Points, in no order, along strands that fork, close into loops and pass close to each other.
In the rows, 128 means zero.
Two points are linked if the straight distance between their rows is under 81.9. Some points are linked to none.
Z545: [ 99 118 107 138 180  98 118 176 143 118 113 182 100 129  92 168  67 111
 134 112 118]
Z763: [140 161 167 102 132 158 113  97 119 132 134 114 118 113 109 125 169 150
 135 121 166]
Z265: [189  95 111  82  65 108 165 116 115 132 114  77 157 127 160 122 137 151
 104 142  69]
Z47: [123 141  74 143 161 102 101 213 157  99  97 111 166 163 157 138 123  91
 135 164  98]
Z348: [136  70 146 129 121 139 162 135 166 146 134 144 117 125  88 109 140 120
 195 115 185]
Z291: [101 123  99 125 149 133 106 117  90 150 160 129 108 163 125 116 124 115
 114 178  98]
Z553: [142 116  96 126 186 136  87 173 151 110 112 161 114 170  86 193  65 131
 122 143 148]
Z805: [158 125  97 131 172 173  92 127 154 160 110  81 179 158 115 130 157 113
  72 131 107]
Z715: [139  91 114 168 167 168 118 113 130 145 166 107 163 197 108 117 142 100
  85 171 124]
Z516: [123 171 146 144 177 174 104 105 131 149 109 100  91 124  65 154 144 149
 116 103 176]
Z793: [160  96 112 136 122 127 120 111 129 118 151  92 204 182 182 100 133 125
  78 168  71]
Z509: [121 204 120  93 133 119  89 114  87 108 136  90 107  96 163 140 144 166
 107 117 114]
Z723: [138 216 120 115 153 120  93 134 111  86 123 116 114  99 153 138 131 192
 123 103 126]
Z928: [162 145 152  79  72 129 131  96  93 122 130  74 124  90 154 129 153 165
  93 132  90]
Z84: [125  70 196 125  43 132 163 122 145 178 122 131 135 108 149 101 150 124
 146 123 151]
Z919: [123 102 179  93  92 112 160 102 146 133 102 148 148  59 155 106 141 107
 129  80 141]
Z186: [117  67 132 136 140 132 177 129 156 144 119 162 127 115  81 110 125  90
 164  89 168]
Z68: [112 111 156 109  79 127 153 109 111 151 152 133 131 114 114  94 137 112
 139 106 143]
Z497: [121 100 107 186 173 139 108 144 110 134 161 126 125 188 110 149 124  79
  98 207  97]
Z991: [ 64 139 176 133  57 125 155 100  73 139 168 136 120 141 150 120 111 140
 104 135  98]
Z211: [134 139 106 114 167 146  89 179 155  85 102 157  99 157 113 151  38 182
 108 128 144]
Z349: [126 168 170 170 113 116 150 103 140 104 117 199 129  62 119 103 124 134
 143  83 181]
Z29: [ 68  91 110 134 142 118 162 115 103 142 124 157 119 101 121 119 111  65
 107 108 130]
Z523: [117 113  84 151 163  89 112 218 178  92  76 134 177 153 145 145  90  92
 129 133 112]
Z657: [ 78  70 129 125 125 135 191  98 125 141 123 151 133 108 118 105 126  65
 116  97 146]
Z310: [132 124 153 162  93 134 149 117 149 114 153 128  99  97  98 129 159 142
 190 130 203]
Z866: [138  92 106 148 167 114 106 177 141 114 112 175 106 158  78 191  61 107
 137 116 137]
Z103: [122 184 162 143  91  98 135 101 124 104 133 174 141  59 134 115 131 129
 140  93 164]
Z871: [168 192 156  94 126 138 107  83 117 115 117  90 125  77 138 135 169 173
 111 110 135]
Z17: [120  79 177 109  61 137 172 115 124 168 134 142 148 119 136  95 132 111
 129 114 121]
Z394: [130 178  71 115 144 108 110 162 115 126  94  89 108 146 193 129 147 118
 136 166  71]
Z840: [147 160  88 150 153  98 110 218 150  93  71  96 148 171 176 135 143  91
 146 166  91]
Z796: [145 156 187 131  64  91 132 102 130 115 113 160 143  51 144 119 147 144
 142 100 152]
Z297: [126  83 117 164 161 130 110 125 132 122 169 110 188 191 139 106 134 102
  88 183  98]
Z437: [130 154 129 128 193 181 100 121 142 137 101 116  96 144  69 173 119 152
 114 107 165]
Z629: [158 165 145  84 116 110 112 104 116 104 133 109 129  84 133 125 152 173
 136 100 126]
Z996: [135  86  94 121 156 121 123 161 144 135 136 146 192 157  95 118 135 103
 132 119 127]
Z421: [143  85 137 151 127 133 131 100 134 130 182 114 203 201 166 109 121 120
  87 171  94]
Z407: [153 135 174  84  57 118 142 114  97 130 135 104 140  90 146 121 155 164
 112 123 103]
Z646: [170 111 114  98 146 107 151 140 169 106  85 143 162 102 132 103 123 152
 159  75 102]
Z397: [124  90  93 144 159 131 128 159 110 132 147 147 103 158  73 164 115  95
 147 120 143]
Z7: [182  89 130  91  76 137 149 100 115 145 142 106 177 154 164 110 133 141
  96 147  77]
Z148: [158  67 129 121 132 159 151 129 165 153 144 127 133 153  81 118 158 110
 176 133 177]
Z367: [156 179 160 159 130 168 114  99 141 111 136 132 105 105 102 137 164 162
 160 130 210]
Z270: [163  93 145 102  90 163 148  93 120 160 154 119 172 177 154 108 131 132
  97 148 101]
Z218: [175 116 186 124  82 186 156  69 144 203 120  84 138 144 146 121 137 143
  77 146 109]
Z122: [ 58 130 143 132  83 107 148  89  77 143 168 144 101 159 153 122  89 124
 115 163  77]
Z940: [131 112 181 155  48 133 132 119 151 150 140 121 124  97 142 120 177 147
 173 132 206]
Z65: [158 165 174 168 115 124 125 111 147 103 124 190 131  79 123 101 136 175
 165 111 181]
Z55: [149 135 131  83 116 102 126 118 125 113 122 125 142  91 136 110 133 150
 144  85 111]
Z147: [ 90 131 117 105 148 101 124 138 110 133 142 149 127 113 115 115 120 123
 138 102 126]
Z513: [135  94  84 157 172 152 114 154 106 141 144 129 103 178  84 182 125  88
 122 163 137]
Z822: [101 155 188 119  44 139 139 104  63 136 161 125 120 135 148 123 132 160
 103 134 111]
Z607: [ 94 113 111 156 129 118 132 102  83 146 170 143  82 171 130 125 104 105
 126 192  91]
Z162: [185 111  81  83 100  98 151 128 119 121 108  76 154 124 157 115 155 143
 122 120  77]
Z112: [ 64 123 130 165 102 106 149  91  72 143 171 142  64 156 136 130  94 102
 131 176  83]
Z771: [121 112  98 160 159 185 124 106 104 148 155  87  72 162  83 154 138 112
 119 149 133]
Z64: [ 96  63 141 137 101 139 194 104 144 149 125 139 123 103 103 104 131  74
 148 104 161]
Z876: [109 215 111 121 169 111  91 159 124  88 122 130 100 116 155 153 106 186
 131 119 121]
Z951: [203 122 146  81 142 122 132 112 154 106  96 107 135  94 137 127 151 188
 155 114 124]
Z447: [112  97 171 138 138 132 170 104 167 115  96 179 127  61 121 104 132 114
 153  84 183]
Z734: [131 129  79 110 176 115  98 187 150 114 105 145 156 159 122 158  99 124
 140 130 114]
Z81: [166 172 168 148 119 139 112 101 137 100 132 157 128  99 116 122 159 175
 165 123 190]
Z726: [131 128  92 111 190 150  94 160 138 131 115 138 115 166  88 185 107 129
 118 133 145]
Z432: [127 189 144 157 156 165 111 103 115 110 139 114  90 116  80 160 158 151
 134 117 192]
Z469: [118 156 179 106  39 120 131 112  75 130 145 120 137  96 155 118 140 154
 108 123 107]
Z571: [146 132 157 164 118 160 124 105 162 117 135 113  96 111 103 140 170 162
 189 140 222]
Z78: [161  75 110 114 150 152 133 138 142 148 149 141 166 165  83 115 155 104
 145 129 155]
Z600: [ 94 173  90 117 140  71 138 164 125 118  88 125 105  95 190 113 113 124
 136  91  83]
Z565: [117 145 114  97 141  98 130 136 132 119 116 137 143  96 138 110 115 137
 143  77 106]
Z591: [163 111 159 110  96 187 152  66 130 173 142 101 152 180 158 123 126 135
  86 152 103]
Z977: [149 106 109 146 165 182 108 116 143 166 134  98 165 176  95 124 153  97
  83 146 128]
Z882: [134  96  95 175 182 152  96 157 116 137 138 117 126 182  93 165 137  81
 101 189 118]
Z109: [ 70 174 118 115 138  91 104 139  82 134 152 129  86 108 139 121 127 130
 123 136 113]
Z198: [ 96 151  95 115 151  82 141 145 136 115  90 138 127  94 164 117 107 121
 131  69  96]
Z459: [118 138 113 134 166 120  96 188 158  92 114 180  72 149 111 167  30 159
 117 136 127]
Z337: [ 80 188  93 126 160  79 138 182 153 118  84 143  97 107 172 128  90 110
 138 122  83]
Z196: [ 95 139 109 137 170  99 113 185 164 100  93 181  87 129 111 158  38 138
 122 118 117]
Z649: [103 188  85 109 155  94 119 198 138 119  92 137 103 128 162 138 103 122
 151 149  89]
Z955: [163 107  86 120 142 128 107 139 132 126 135  90 185 164 161 107 149 117
  95 155  79]
Z736: [134  89 108 220 170 159 119 115 116 127 169 110 105 203 117 161 121  81
 115 203  97]
Z263: [135 139 105 130 198 172  88 136 153 143  85 121 110 168  64 191  94 133
 105 123 158]
Z615: [108 105 172 119 119 118 170  87 155 118 101 167 136  54 148 103 136 101
 130  78 164]
Z505: [112 128  79 121 116  99 112 147 115 134 126 118 155 151 173 101 125 101
 121 168  59]
Z281: [126  97 187 133  39 143 156 122 134 160 143 120 122 115 148 110 164 147
 160 137 171]
Z905: [119 107 176 156 112 112 155 108 172 127 112 164 125  72 120 102 139 129
 176  95 192]
Z800: [155 113  83 132 163 150  89 151 148 127 122  80 193 160 142 123 154 111
  89 148  93]
Z566: [162 124  70 105 127 118 121 127 117 126 118  80 160 147 169 115 155 127
 111 139  73]
Z340: [111 132 130 101 118 154 115  96  84 153 158 116 122 163 138 113 135 136
 104 155 106]
Z473: [147 119 177 101  70  89 151 107 140 124 102 136 145  49 149 115 142 136
 134  91 125]
Z707: [ 95  97 123 150 110 126 163 124  96 139 162 128  88 123  90 118 124  94
 152 102 151]
Z887: [110 181 144 134 129 101 122 126 112  98 145 167 123  84 109 123 124 149
 142  88 152]
Z656: [112 204  90 102 175 114  95 179 131 106  96 116  90 136 170 152 114 161
 142 135 104]
Z548: [127 121 167 168  81 120 144 120 160 127 129 151 113  85 115 109 154 144
 192 122 208]
Z399: [140 113  86 135 168 112 100 195 176  92  93 154 175 165 123 152  74 119
 136 121 124]
Z206: [113 181 128  98 107 132  98  98  82 131 141  83 105 113 168 125 148 155
  86 141  96]
Z71: [112 156 111  93 130 148 101  98  92 151 138  92 110 139 159 124 138 145
  95 152  90]
Z625: [ 98 116 139 116 118 116 148 124 106 142 153 144 119 119  96 107 131 112
 143 100 150]
Z10: [ 97 114 132 175  90 119 167 120 108 113 170 111  74  88  83 131 129  98
 160 103 161]

A fork is a point with three links, a tip a point with one. Leave the first point through the second and follow the links. Name the first fork or tip that comes.
Z928 / Z407 -> Z565
Z726 / Z553 -> Z211
Z656 / Z876 -> Z928
Z591 / Z270 -> Z955
Z29 / Z657 -> Z996
Z545 / Z866 -> Z367
Z796 / Z473 -> Z548
Z548 / Z905 -> Z103
Z78 / Z148 -> Z29
Z566 / Z162 -> Z218

A piece is all that can be reached along the links. How many separate loops has the piece of each point below (a circle has one, a figure eight two, a Y none), and how many tips (points with one link)?
Z399 -> loops 0, tips 2
Z871 -> loops 1, tips 5
Z270 -> loops 1, tips 1
Z348 -> loops 0, tips 2
Z882 -> loops 0, tips 2
